Points on a hilly landscape, in no order, each with its height.
From any point a ball rolls to the lowest of the 2 points nearest to it. It stops when none of these is lower. Distance is the straight distance between rows; heights are no part of it.
J466: [ 27.1  45.2  24.3  19.0  14.6 -12.8   2.7  -1.4  47.0  24.1 -24.3  -4.2
 -12.5  30.6  -6.4 -49.4   7.5  16.9  13.6  -1.1  33.5  -9.4  10.6  48.0
  12.6  -3.3 -29.5  18.4  18.0 -49.1  43.1]  height 508
J760: [-18.6 -27.8   2.9 -21.4  -2.9  -7.5  19.0  24.8  20.0  30.1  36.9 -40.3
 -14.6 -39.8  29.5  33.1 -15.3 -26.9   3.5 -22.1 -32.7  12.0  21.5 -20.7
  21.3   8.9  26.9 -13.7  -7.7  -9.3 -19.9]  height 276
J614: [-10.5 -39.6  16.8 -31.4   2.5  24.6  -3.5  45.5   9.8 -15.7  -7.2   3.4
  -5.8 -22.8  33.2  18.1  22.1 -18.2  11.8  -6.9 -13.6  -0.5 -18.6   7.8
  23.9 -23.3   8.5   6.7  11.6  -0.8 -20.2]  height 485
J818: [ -6.9   8.3  28.9  34.7  27.4  43.5  -3.5  15.8 -15.8 -25.7 -33.2  -5.8
  25.5  18.6  13.1 -30.0  18.8  -8.5  -4.6 -15.4   8.2  15.8 -13.4  34.4
   6.0 -12.2 -27.8 -24.4  20.5   2.0  22.5]  height 133
J952: [ 19.2 -14.8   7.1  20.7  13.0  -3.4  13.8 -17.6  -3.5   6.7   5.0  -5.6
  17.7 -23.4  -4.8  -2.7   5.1  -2.2  10.6  14.8  13.6   7.2  20.8  -8.6
 -25.8  14.3   5.8  18.6  24.2  -4.0  31.4]  height 442
J740: [  2.9 -27.8 -19.4 -12.6  -6.8  -0.2 -15.9  24.7  14.4 -18.8  12.6   4.1
 -11.7  12.6   0.5  38.7  12.6   7.6   6.3  36.2 -43.9 -22.1  10.0  20.0
  -7.1   8.5  31.2  41.6  -0.4   2.4 -11.8]  height 179
J959: [  1.2   2.4  39.6 -13.8   6.8 -33.9  -7.0  17.9  28.3  -9.7 -42.9  18.0
 -13.0 -30.2  41.8  25.7   9.0   7.5   3.3  35.6  30.7  20.3  -2.7 -25.1
 -13.6 -40.7   0.5  11.8   2.1 -38.3  29.0]  height 414
J663: [ 16.8  17.8  13.1  34.4  20.4 -20.5  -8.9 -40.7  -4.3 -31.9 -11.9  -1.9
  -7.0  10.3 -16.5 -25.0  -4.8  23.9  -2.4 -16.5  42.4  -3.8  -1.4  11.6
 -29.2  -7.4 -45.2   2.4  -5.7 -29.7  32.3]  height 310
J947: [  3.8  14.1  31.6   0.1 -25.0  -9.9 -36.1  22.3 -12.6  -6.1 -62.2   6.0
 -17.4 -22.8  -8.3  14.6 -15.2 -36.7 -26.1   7.8  17.3  26.1 -21.7  15.9
  30.1 -41.5  10.0 -17.8 -19.7  -1.7 -37.9]  height 439
J660: [-14.0  24.0   1.3  17.9   0.7  41.1  -3.9  21.1 -20.5  -7.7 -40.4  13.0
  27.3  43.2   4.1 -34.7  -3.2 -10.4 -14.4  16.1  -8.5   1.3  -3.6  28.8
   2.0   0.3  -9.1 -12.9  22.3   8.7   3.8]  height 211
J537: [  8.5  37.0 -11.0  29.5 -12.3   2.7   1.7 -16.3 -10.0 -14.9 -13.3 -40.6
  -3.2  37.9 -16.9   4.2  -1.2   1.7  -4.0  12.4  -3.2 -16.6  26.4  33.7
 -26.3  47.0  -8.1  32.3  10.2  -5.5 -13.2]  height 433
J915: [-23.2  -7.6  -9.0   2.2 -12.9 -12.7 -14.7  -1.4  -9.3 -13.2 -35.6  43.2
  -8.2   4.3  -8.8  17.0 -53.6  -5.0 -39.8  27.2  -6.1  24.9 -17.7 -24.7
  10.3   5.6  22.8 -11.5  -3.3 -27.2 -46.4]  height 659
J40: [  4.7   4.7   6.4 -21.9 -19.7  19.1  -1.6   5.1  -7.7  21.1   6.9   7.5
 -10.6  25.1 -11.0 -33.2  34.2 -15.3   5.5   5.7  -8.0 -18.8 -17.6   5.7
  12.8 -13.6   3.3  14.0 -17.1  20.6  -1.9]  height 324
J723: [-31.0 -19.1  -2.0  19.4 -11.5 -12.2 -24.3  23.8 -11.6 -20.2 -16.0  30.8
   7.3  -1.5 -13.0  17.1 -19.9 -13.3 -22.8   4.6 -49.5   2.6  -2.9  30.6
  32.0  43.4  25.1  -7.4  27.9   7.6 -42.2]  height 525
J830: [ -3.0   7.0  44.0  -2.3   4.4 -34.4   3.5   1.8  19.9  42.3  -9.9  26.6
 -13.3 -31.2  -2.5 -26.5  -9.8  15.3  -5.8   5.9  35.2  18.4  -2.4 -17.4
  16.7 -12.6  -0.4  13.6 -17.0 -42.3  42.9]  height 539
J425: [-16.1  20.2  18.7   6.8 -13.1  50.9  -7.1  29.2  -2.6   5.9 -16.2  -0.1
   7.8  31.2  -9.1 -44.7  32.9  -6.9  14.6  12.7 -14.1 -19.4 -12.6  30.8
  17.2  -1.8  18.7  14.6  15.2  12.0  14.7]  height 274
J327: [ 16.9 -22.3   3.7 -48.0  -9.9  -5.1 -28.2  33.7  32.0  -6.2 -38.7  36.9
 -20.7   4.2  28.8  16.6  14.7   3.7  -5.0  30.9 -11.6  -3.2 -17.1 -24.0
  12.0 -58.3  13.6  15.7 -19.8  -9.5 -10.9]  height 422
J895: [ 18.3  16.7 -22.4   1.7 -13.8  -5.6  10.4  13.0  21.0  19.1  11.9 -34.9
  11.2  22.0  -2.0  36.0  20.6 -11.0  -8.5  32.9 -36.1 -19.0  55.8  23.6
   6.8   7.7  27.8   0.9  12.6  28.3   3.6]  height 49
J696: [ 17.0 -35.9 -64.7   1.2  28.3  28.2  19.6  -9.0   2.6  23.5  51.3 -23.9
  25.1 -16.3 -23.2  28.6   1.6   5.0  -0.2 -22.1 -11.3 -14.5  38.7   8.5
 -16.6  38.9   8.5  14.6  22.2  27.4   3.0]  height 684
J877: [  0.2 -29.5 -31.3 -43.9  -5.2   7.0  11.4  -7.7  16.7  24.0  38.9   9.7
  -4.1  27.9  32.9  -3.2  -5.2 -11.1  14.2   2.9   3.2  -3.2  -1.4 -39.1
   2.9   3.2   6.8 -14.0 -23.9  19.6 -11.2]  height 597
J686: [-34.6 -47.3  11.8  -8.7  -2.3  28.2   0.1  33.2  -5.0  -0.5   9.0   2.8
   1.9 -15.6  28.3  -4.6  -3.5 -17.4   7.9 -22.4 -17.1   5.1 -17.8   1.8
  23.1   9.7   4.6 -28.0   6.8  -9.5 -13.3]  height 507
J498: [-25.3 -29.3 -10.8   3.3  11.1  20.4   5.9 -16.1 -30.8 -15.6  25.4  -7.1
   2.8  10.8  25.1  -1.1 -27.0 -10.7  13.7 -52.8  -1.5  -1.1  -8.5 -13.8
   0.7  -1.8 -36.5 -51.9 -19.0  12.2 -38.2]  height 537
J118: [ 27.6  -1.7  15.4 -33.3 -22.0 -10.1 -16.2  28.4   8.4  42.1 -16.2  22.1
 -11.7 -16.6   2.5 -13.9  20.3   2.5   3.9  19.4  10.7  -9.0 -22.6 -14.1
   0.8 -36.8   2.0  33.0 -16.5  -2.5  -4.7]  height 377
J301: [ -5.3  -5.7 -29.5 -20.2 -11.8  -6.8  37.6  31.8   0.7  23.4  67.3 -24.5
   5.4 -49.1 -30.8  20.7  -0.3  -1.7  25.4  -7.4 -34.9 -18.7  21.5  28.6
  18.7  -0.5  -5.5 -28.0   7.8  38.5  11.5]  height 217
J148: [ 38.6  20.6  -2.1  10.6  -5.6   7.8   2.2   5.4 -10.9   6.5 -16.0 -31.3
   0.1 -26.7   7.3  -0.1  13.7  40.4  21.4 -16.1  29.1 -16.3 -14.7 -12.8
 -53.1   7.5 -11.9  42.8  15.9 -30.0  -7.5]  height 530
J270: [-14.4 -20.4   5.4 -23.3  -6.6 -14.1 -25.7  26.0  13.6 -48.0 -39.2   5.5
 -23.9 -46.8  -6.8  53.8   2.2  10.7  -4.3  14.1 -12.1   7.3 -12.3   9.6
  15.3 -22.2  42.9  41.2   2.5 -45.3 -28.5]  height 489
J295: [ -0.7 -38.8 -43.2 -12.2  18.1  46.6  30.5   9.8 -12.9  26.6  29.8  -9.1
  34.0  13.8  12.4  -2.6 -11.8  -2.9  20.4  -4.1 -10.0 -25.1  20.4   8.8
  -1.9  18.8  13.3  12.4  29.9  11.7 -13.1]  height 715
J913: [  3.9 -37.8 -28.8  -7.2   9.6  23.2   5.3 -21.0 -17.0  14.6  15.7  -5.7
   8.0   2.4 -17.9 -25.3 -22.8   2.6   5.1 -19.7   9.6  -3.0 -15.2  16.9
  -6.6  20.5   1.1  12.1   5.5   2.2 -28.6]  height 742
J238: [ -1.1  14.0 -23.9   8.1 -17.6  21.2  33.2  15.9   6.2  51.1  20.3 -40.2
   4.5   5.5  -1.9  25.8   0.3 -18.1  -6.4   1.6 -37.6  -8.3  43.6  -1.1
  12.5  22.4  14.9 -12.0  -5.5  28.8 -11.5]  height 132
J992: [-15.3   9.5  41.3  33.8  -2.7 -16.7  -8.5 -17.3 -14.9   5.5 -18.7  18.0
   4.9  -6.2  -7.3 -23.3  -3.0 -33.1 -29.8  -3.1   6.5  38.9 -16.0  -7.5
  27.4  -1.2  -0.1 -41.1 -16.9  -0.3   3.5]  height 350
J938: [-13.4   0.6  -8.2 -25.5 -10.3  10.7  32.2   5.7   3.3   3.4  29.6  -0.2
  -6.8  -7.8 -12.1   4.4  26.1 -22.7  15.3   5.1 -31.3 -11.0  -2.2  11.1
  30.2 -43.8   8.4 -46.0   1.1  64.9  -2.7]  height 216
J209: [  2.3  28.9 -15.8  -2.5  -0.5   3.5  -5.4 -35.0 -24.3  11.6 -13.6  -2.2
  -1.3  34.2 -53.3 -46.5 -14.2  -7.2  -8.2   0.0  26.7  -3.0  -2.0  28.7
  -1.1  12.6 -19.0  14.6 -26.1  22.0  -2.3]  height 223
J924: [ 24.6  15.9 -27.9  -9.3   0.8  21.6   9.5 -37.7  -6.3 -20.8  19.0 -22.1
 -12.9  29.8 -29.6 -36.9  12.4  14.0 -13.1 -24.5   7.9 -15.6  14.1  42.6
   8.7 -13.4 -24.7  -4.1 -14.8  35.5   6.0]  height 120
J337: [  6.6  48.0 -20.0  20.2   6.8  -7.8   7.6 -31.4 -38.0 -12.9 -35.3 -38.0
   3.9  28.2 -27.2   6.8 -19.4  18.6  -2.3  14.8  -0.6  -1.1  34.6  15.5
 -64.6  27.5 -21.9  23.5   7.2  -1.6  11.1]  height 392
J894: [-23.1 -35.2   0.8   8.5  -8.5  -8.6 -33.2  28.7  11.0 -42.5 -33.3  22.5
 -12.1 -15.7   0.0  43.9 -18.9  -6.7 -15.3   3.3 -33.4   6.2  -8.0  27.5
  20.8   2.7  25.4   9.6  28.2 -27.0 -29.7]  height 510
J68: [  7.4  14.3  26.4  54.4  24.0  17.3  -2.1 -15.2 -31.5 -42.0 -29.9 -21.2
  24.9  10.4  21.5 -19.1 -15.7  12.6 -18.7 -43.7   7.7  42.3 -12.0   5.9
 -10.5   5.7 -40.5 -23.5  30.5 -17.2   0.0]  height 226
J247: [ 23.3  22.1  35.5   1.1  -6.4   3.4  -5.7  -2.9  53.6  10.3  -5.7   9.3
  -8.8  11.5  -7.6 -42.6  22.2 -11.3   7.9  -1.2  42.3   2.2 -13.4  31.8
  44.1  -7.9 -13.0  -5.3   5.7 -35.8  42.7]  height 462
J987: [ -8.6  24.9  17.2  48.6   3.2   5.8   0.5 -11.6 -45.9  -9.7 -21.9 -14.8
  19.9 -17.5   2.3   1.0  -9.8  -5.5  -3.0 -24.1 -20.2  29.3  -4.2   1.3
 -17.5  17.2   4.3 -15.1  25.9   6.9 -19.3]  height 299
J641: [  8.6 -29.7  14.6 -10.0  14.5 -12.1  16.3 -36.4  23.1 -18.4  39.9  10.1
  16.6  -9.2  13.2  -8.1  42.4 -11.4  12.2 -13.6  20.9  17.1 -15.2 -24.4
  10.1 -17.7  -8.3 -24.9  -3.4  13.5  39.0]  height 511
J516: [-26.7 -20.3   1.2  -1.2  -9.4  -5.4   1.0  22.3  -2.1  22.6   6.3 -15.9
  -6.3 -25.6   6.9  22.5 -35.1 -25.3 -26.5 -14.9 -54.6  31.6   6.4  -3.4
  44.2  16.8  43.0 -11.8  -5.2 -19.4 -27.5]  height 239
J7: [ -5.6   0.6  12.2  -5.4   5.1  24.8  16.6  -7.8  17.3 -18.8   5.4   8.6
  -9.9  10.1  -1.6  -4.4  22.7 -29.2  -5.4   9.1  15.9   4.9 -17.9   4.6
  41.5 -31.4  -2.7 -60.0 -28.6  38.7   4.1]  height 292
J772: [-40.5   7.3 -24.3  -6.6  11.4  21.4  20.1  12.0 -28.5   6.5  24.2 -12.2
   9.8  16.4 -41.0  -0.8   2.0 -10.6  20.3  -4.3 -51.1 -21.6  23.8  27.8
   3.8  17.5  -6.2 -22.0   2.1  53.9  15.7]  height 473
J263: [  6.2   6.3 -24.2 -13.0  -7.5 -14.6  15.9  10.2  11.1   7.8  72.1 -52.6
   8.2 -36.9  -7.8   2.2  20.6   6.0   4.7 -52.5 -16.8 -25.1  20.7  30.4
   7.4  16.3 -14.8   1.6  -1.0  29.0   2.0]  height 277
J824: [  5.1 -18.9  -5.6 -10.1  -6.0  -7.8   6.7  21.1  -5.3  44.9  26.5 -30.6
  -6.9 -22.6  36.5  29.1 -18.4  -1.8  15.6  -3.0 -23.3  10.0  14.7 -48.7
  -6.7   0.3  32.9  12.3 -17.1  -7.7 -24.9]  height 314
J135: [ 39.8  18.7 -32.6  -7.2  28.7  -4.6   7.5 -20.0 -16.2  -1.8  31.6  -3.7
  44.6  10.1  12.2  14.7  38.9   3.1  15.1  -1.0 -14.8 -16.3  15.4   7.0
 -25.4 -37.7   0.3  13.1  43.0  57.1   8.2]  height 309
J631: [ 22.3 -18.0  -1.3   0.9  17.5  -0.7   8.1   9.0 -21.2   6.7  32.9  -0.7
  35.3 -27.1  12.2  13.3  37.7  -1.8  30.5  -6.3 -16.3 -10.3  -0.2 -11.3
 -21.4 -11.2  15.7  15.9  31.3  15.1   8.3]  height 380
J600: [-10.7 -15.7 -27.0 -26.0  -1.4  56.3  41.8 -13.9  25.9  -3.3  39.8 -20.5
  -4.0  10.3  21.8 -31.1   3.9  14.7  -1.9 -56.1  14.9   5.2 -22.2  11.9
  20.3   2.6 -21.0 -47.1   2.2  37.5  -8.3]  height 570
J849: [-12.9  -1.1  -1.2  14.7  18.0   3.0  16.6 -22.4 -45.0   0.5  26.4 -17.4
  11.3  12.9 -19.4 -18.0   7.4 -11.2  26.8  -7.9 -47.6   2.4  30.9 -13.9
 -23.0  19.7   6.8  -4.1  -4.8  32.6  35.3]  height 436
J74: [-22.2  60.2  -2.9  28.9   5.6 -25.9   8.6  -2.9 -26.5 -12.8 -46.6  46.0
   3.6 -15.7 -26.4 -10.2 -38.6  50.1 -18.8  14.0  36.9   4.5  -5.1 -25.3
 -31.9  33.1 -25.2  -6.8  20.3 -26.5 -12.6]  height 737
J964: [ -3.5  17.0   9.2  40.1 -12.1   3.3  -9.9  22.6  -8.7 -32.2 -12.9 -39.0
 -13.4   4.9  -3.4  21.6  13.7  -0.2   2.5   0.3 -27.2 -22.9   6.2  47.7
 -19.0  29.5   5.2  14.6  20.2  -9.0 -27.8]  height 461
J802: [-37.5 -24.7 -17.7 -21.9  -9.9 -15.9  15.7  34.5  -6.1   4.2  28.1  10.1
  -9.6 -42.1 -34.4  11.8  -2.9 -21.8  14.5   5.6 -53.7 -12.3  22.7  21.3
  30.8 -38.1   6.1 -42.7  -5.2  39.5  -6.6]  height 149
J294: [  8.0 -10.8 -16.9   3.7   2.7  -6.1  -2.9  -9.7   8.3   5.9   2.1   8.4
  -6.4  14.8 -28.1  29.6  -5.7  11.7  -5.5  42.4  -7.1 -16.9   7.0   4.3
 -15.1  19.6  33.3  59.4   3.5 -28.6 -14.7]  height 237
J868: [ 14.9  -2.0  19.1 -10.0 -11.2  -4.4   2.7  -3.1  30.8   0.5  -7.9  -1.9
 -18.1  14.1  29.2   7.5  24.3 -23.1 -17.2  16.3  51.3  -9.5 -16.9 -16.9
  32.5 -37.0 -35.6 -39.4 -55.2   7.4   4.8]  height 356
J73: [-15.7 -32.1   6.6 -16.5 -10.7   3.1 -13.7  10.8  -3.2   2.2  -5.5  37.3
 -11.6  15.2 -19.8 -18.2 -22.2 -20.8 -28.2  15.9  -5.7   8.9 -22.8   6.7
  41.0   0.3  27.2  -4.0 -25.1 -10.4 -31.2]  height 639
J661: [ -0.9   0.3 -12.2 -25.0 -20.1 -21.0  -7.8  14.4  14.4  -4.0  -4.4   0.4
 -17.1  26.7  -4.2  27.3  18.8 -17.5  -4.3  49.3 -46.4 -14.4  25.1   5.5
   0.4  -7.5  31.0   8.5  -9.1  24.2   0.0]  height 128
J503: [ 23.4   8.1  -1.8 -25.7  -3.2  -5.1  17.4 -24.0  53.2 -10.7  41.5   2.3
  14.5   7.1  34.5  -3.6  44.4   1.9  -2.7 -13.3  30.4   0.2 -30.4  -5.7
  34.3 -12.1  -9.9 -22.0   7.3  21.8  31.2]  height 554
J910: [ 46.8  34.4 -39.5   9.1  15.3  -6.7 -12.1 -38.1 -12.3  13.5  11.4 -24.4
  30.2   4.6 -19.8   8.7  19.8  30.5   6.6  -3.9  18.7 -13.4  34.5  -6.6
 -45.6  10.1  -8.6  62.1   4.3  15.9  30.7]  height 611
J950: [ 16.9  10.4 -11.5  -8.6  -8.3  -4.0  -7.7   6.1 -11.8  -4.0  50.6 -29.7
 -16.9 -13.8 -24.4  -6.4  29.7  16.9  12.7 -33.1 -23.8 -41.1  11.9  48.1
   1.2  19.8 -19.5  25.3  -9.0  33.2  -1.6]  height 307
J23: [ 47.0  37.4 -16.6   0.2   0.2 -35.3 -14.5 -29.1   6.8   5.6   4.7 -15.6
   5.6   7.5  -5.0  -1.4  19.9  34.7   8.1 -12.5  30.9 -21.8   2.8  -8.1
 -45.8  15.1 -22.1  56.1  -0.7 -17.4  12.7]  height 574
J213: [ -2.3  -7.9  49.6  -7.0  10.1 -12.3  -2.5  16.7  37.8 -12.8 -12.4   6.5
  -2.9  -5.9  61.6  11.9  21.0  -5.5   7.2  18.0  26.8  22.4  -6.1 -38.8
   8.8 -23.4 -19.2 -16.9 -12.1 -12.1  41.6]  height 456
J585: [-35.1 -23.4  26.0  28.4  14.3   0.9 -30.5  15.6 -23.9 -33.7 -13.7  44.8
  15.3  -3.5  10.7  27.3 -22.2  10.7  14.4  -9.0   5.1  21.7 -46.6 -72.2
  -2.0  13.7  -7.3 -33.6  -6.6 -31.8 -21.3]  height 424
J137: [-20.2 -13.3  -4.9  -5.1 -22.2   8.0   3.7  41.8   8.2  30.1   8.3 -16.1
   1.3  -6.9 -19.5  15.5 -14.3 -26.4 -26.3   2.9 -39.3  -5.5  27.3  22.1
  42.9  22.5  41.4   4.5  -6.0   0.9 -13.0]  height 200
J235: [ 13.1   8.8  22.0   7.9 -17.3   0.6 -15.2   5.8   8.2  -1.8 -42.9  12.0
 -21.6   9.3  15.5   6.3 -20.8 -26.7 -32.7  22.0  49.8  -1.7 -16.3   4.1
  21.0 -23.7 -23.6 -30.2 -31.6 -11.1 -33.0]  height 404
J367: [-10.1 -12.0 -29.4 -14.6  -1.5   7.3  29.2 -16.4  -5.6   6.1  21.4 -23.1
  -3.5  28.8  34.8  -5.5 -34.5 -14.5  17.8 -11.5  -8.1   5.5  20.0 -22.3
 -17.1   0.0  -6.4 -37.1  -5.2  25.7 -24.6]  height 567
J451: [-35.9  11.4 -15.4  16.5  -8.1  -1.0  -4.8   4.5 -27.6  -1.2  -4.2   1.2
  10.4  20.2 -28.6   8.2 -24.3 -11.9  -4.1   4.9 -44.3  -3.9  16.3  33.0
   2.9  35.0   7.4  -7.3  19.5  36.5 -24.2]  height 502
J775: [-21.6 -16.9  48.5   7.3  31.3 -13.2  -2.0   4.2  17.7  12.7 -22.2  36.9
   1.7 -23.2  17.7  -4.2 -14.4   1.8   1.0  13.2  56.0  17.6  -8.3 -40.4
  13.0 -18.9 -26.2 -25.8 -24.9 -24.5  53.4]  height 499
J599: [-21.1   6.7  16.7  43.0  -8.5 -15.2  -4.3 -10.0 -43.7 -36.5 -28.6  17.0
   7.5 -12.8  -5.4  19.0 -15.6 -13.4   4.2   4.3 -29.6  13.1  -7.7 -28.4
 -23.0   4.6  13.1 -28.5  24.2  -8.9 -17.3]  height 345
J885: [ 44.7  -6.7 -57.7   2.8  16.5  13.8  -4.9 -32.5 -17.3  -0.4  39.9 -31.4
  28.1  -6.5 -11.0  31.8   5.1  31.5  11.3 -29.4  -0.8 -22.1  30.2   4.6
 -50.4  18.8  -6.0  35.0  15.4  20.4  -9.4]  height 651
J437: [  7.3   4.3  28.8 -18.7 -18.0 -17.8 -44.4  21.5  12.1 -37.1 -64.1  20.1
 -35.1 -39.3 -14.1  28.4  -7.1 -10.8 -13.4  10.8  15.9  26.0 -27.5  16.3
  24.4 -38.7  22.2  17.1 -21.6 -43.7 -21.0]  height 466
J215: [  9.1  -0.6  32.8  19.6   3.4  -6.2   9.1  -8.3  -2.4  22.9  -6.5  -5.4
  -0.4 -28.4   4.1 -27.0  -2.3  -6.8  -2.6  -7.8  27.9  25.7 -11.5   3.6
  -8.0   3.4  12.6  18.9   6.7 -40.8  23.6]  height 496
J13: [-16.7   2.8  49.5  17.1   3.0  10.2  -3.8   3.5  32.3   1.7 -29.0  22.4
   4.3   9.1  -0.7 -26.6   6.6 -22.5 -29.5   8.0  42.0  29.9 -14.3  14.1
  58.6  -6.7 -10.5 -34.2  -6.1 -26.0  29.0]  height 406
J300: [-23.3  23.8 -16.2  13.2 -11.8 -10.5  11.3 -10.0 -24.9   6.4 -18.8  14.7
  -6.9  -8.0 -27.5  -0.6 -45.4  23.7  -5.3  22.4  31.6   8.0  -8.2 -43.8
 -40.5  40.1   9.2  18.8  -2.0 -44.3 -20.3]  height 705
J735: [-25.7   3.5  11.9  45.8  13.5  -4.5 -11.8  -9.2 -49.3 -39.7  -6.5  42.1
  15.9  13.8   2.7  21.2 -27.3  10.8  11.4 -17.3  -9.5  17.4 -28.5 -58.2
 -27.7  15.9 -19.8 -55.4   2.7  -5.5 -18.0]  height 391
J984: [  7.1  19.2  15.4 -11.4 -17.8 -34.0  -9.7   3.6  -4.8  13.1  16.2   3.9
  -6.7  12.5  10.7  -5.3  30.9  19.2  16.4  14.1 -22.9 -19.8  -9.1 -40.6
 -41.3  13.2  12.6  34.6 -18.5  -0.6  24.2]  height 509
J376: [ -4.2  -4.3  -9.5   8.1 -13.5 -12.1  -4.9 -11.4 -11.9   6.4 -29.7   6.9
   0.1 -17.4  -8.0  19.0 -48.5  -1.4 -21.7  11.0  20.3  20.2 -17.8 -15.4
  -5.1  22.6  24.1  15.6  17.0 -43.2 -48.4]  height 679
J848: [ 17.5 -17.3  -0.4 -43.8   0.6 -17.3 -27.4  37.9  19.4 -13.5 -13.1   8.8
   7.7 -19.2  47.7  47.5  31.2 -10.8  18.3  19.4 -10.7   1.5 -15.0 -14.6
   9.5 -50.6  27.4  18.4  10.4  16.2 -19.9]  height 454
J975: [ 22.7  26.7  -4.4   0.9  13.3 -11.9  -4.6 -42.0   8.7  13.6 -11.0   5.2
  -3.6   3.7  -4.9 -45.5 -23.0  40.9  -3.7 -16.2  53.6  -7.9  17.4  -7.0
 -33.2 -12.0 -44.9   8.3 -12.3   0.9  37.0]  height 213
J564: [ -3.7  44.1 -11.2   3.7  12.0 -11.0  13.6 -26.6 -12.7  15.7 -23.4  -5.1
  -3.8  20.0  -6.8 -30.9 -37.4  29.3  -8.4  19.7  32.5   1.3  31.2  -5.8
 -55.8  18.9 -30.2  27.3   0.2  -6.8  25.7]  height 322
J520: [ 16.8  -8.3  13.8  16.9  -1.7  13.6  -1.3  11.1  -4.9 -16.0 -12.4 -25.0
  -3.7 -13.4  27.6   7.0  12.3   7.0  19.2 -10.5   9.4 -21.5 -15.9  18.9
 -19.5  16.0  -7.0  26.4  22.3 -30.2 -30.1]  height 490
J475: [ 36.3  20.9 -40.8 -22.0  11.4   5.3   9.6 -35.3   2.5   3.0  39.2 -22.6
  13.6   7.5 -11.3 -11.2  29.4   7.7   8.7 -17.4  -1.8 -14.1  18.4  18.7
  -3.4 -16.8   3.2   2.6  10.2  61.7   5.4]  height 224
J500: [  2.9  -0.6 -29.2 -14.6  -6.8  32.3  13.6 -45.6  52.3  -1.1  37.1 -19.8
  -4.6  32.8  19.5 -33.0  24.4  16.7 -19.9 -43.6  38.6  -7.3 -18.2  -2.9
  29.5  -2.4 -29.9 -35.6 -11.3  16.1  22.7]  height 600
J175: [  7.1  56.2  22.3  16.4   9.4 -28.7   3.0  -7.6  44.9  45.7 -18.7  35.6
 -27.0  40.6 -16.1 -34.9 -18.1  42.1   6.1   1.8  35.9 -18.6  19.4  31.4
  -2.1  21.0 -42.7  33.5   3.6 -43.2  40.4]  height 551
J42: [-34.5  -5.0  22.8   7.8  -5.1  -7.0 -30.9  19.9 -17.1  -4.7 -29.4  45.3
 -22.1   9.4  17.1   2.8 -25.9   8.8   8.0  19.2  -4.2   6.6 -29.8 -64.1
 -17.0  -4.7   0.6 -19.5 -31.1 -20.1  -3.0]  height 457
J647: [ 15.6  -4.3   6.8  -6.1   0.8 -38.8   0.2   7.5  24.9 -22.8 -36.2  28.3
 -25.1 -24.7  -4.0  40.1  -7.1  15.5   3.5  50.6  26.1  10.4  -6.9 -27.3
 -21.1 -36.4  16.1  20.7   1.9 -39.0   2.3]  height 368
J980: [ -4.0  22.6  19.6  18.9  -4.8  -8.6  -3.8 -25.3 -39.0  12.1 -30.1  25.3
   0.1   6.2 -29.7 -38.3 -22.2 -18.0 -29.7   3.8  19.8  14.9  -6.7   8.4
   1.5   1.1 -16.8 -16.0 -21.2   6.4  -4.5]  height 297
J310: [-28.7 -24.9  -9.4 -24.7 -13.2  33.6  27.4  21.0  34.5  11.3  49.8 -14.4
  -1.5  -1.5  23.8 -14.8  11.7   4.4   9.7 -13.3 -16.6  -8.0 -11.0  19.0
  29.8  19.9   4.5 -36.7   4.3   8.0  -4.5]  height 533
J326: [-22.9  -2.1  22.5 -12.8 -21.5 -12.3 -22.1  31.1 -14.2   9.9 -14.2  15.4
 -23.9  12.8   9.8  -3.8   2.6  -3.7   3.4  25.4 -41.0   1.0  -6.0 -47.3
 -26.5   9.5  22.9  25.6 -28.6 -16.7  19.7]  height 484
J786: [-10.7 -46.1 -12.5 -52.4  -3.9   8.0  -0.3  16.6  19.4  13.7  25.8  19.1
  -8.6   6.3  12.8   1.6  -9.2  -4.8 -12.3  12.5 -25.1  -0.5 -15.8 -22.5
  29.4 -23.3  30.9  -0.6 -39.2   0.6 -29.5]  height 620
J886: [ 30.3 -11.0   6.3  -3.9   5.3 -21.7 -12.1 -11.0  35.8  -5.2  -4.1  13.5
  -1.2  -7.8  -4.2  22.3   3.8  12.7   4.7  38.0  27.6   5.6  -9.3  17.5
   8.0 -11.8  14.7  41.7  16.6 -48.8   6.2]  height 306
J544: [ 18.1 -27.4 -20.1  -2.5  22.2 -11.3  -4.5 -62.2   5.8 -19.8  49.5  -2.2
  15.7  -7.8  -4.7 -17.1  15.9   2.5   6.6 -41.0  20.0   0.2  13.3 -19.2
 -13.6  -0.7 -16.4  -1.9   6.7  27.8  45.5]  height 455
J333: [  3.7  -1.8  -4.3  15.9  25.1  14.6   3.8 -45.8 -41.7 -22.6  19.5 -24.8
   9.1   7.3 -16.9 -37.5   0.2  17.1   8.9 -36.2  -3.8   5.6  16.1 -12.3
 -40.5   5.8 -17.0   8.8   6.1  11.2  42.5]  height 390

Two balls start at each pair of points below. Name the first point that both come to, or write -.
J915, J42: J818
J585, J376: J818
J686, J520: -
J247, J830: J924
J215, J466: J924

Where does a ball stop that starts at each point below?
J984: J818
J300: J818
J824: J895
J894: J802
J600: J818
J775: J895
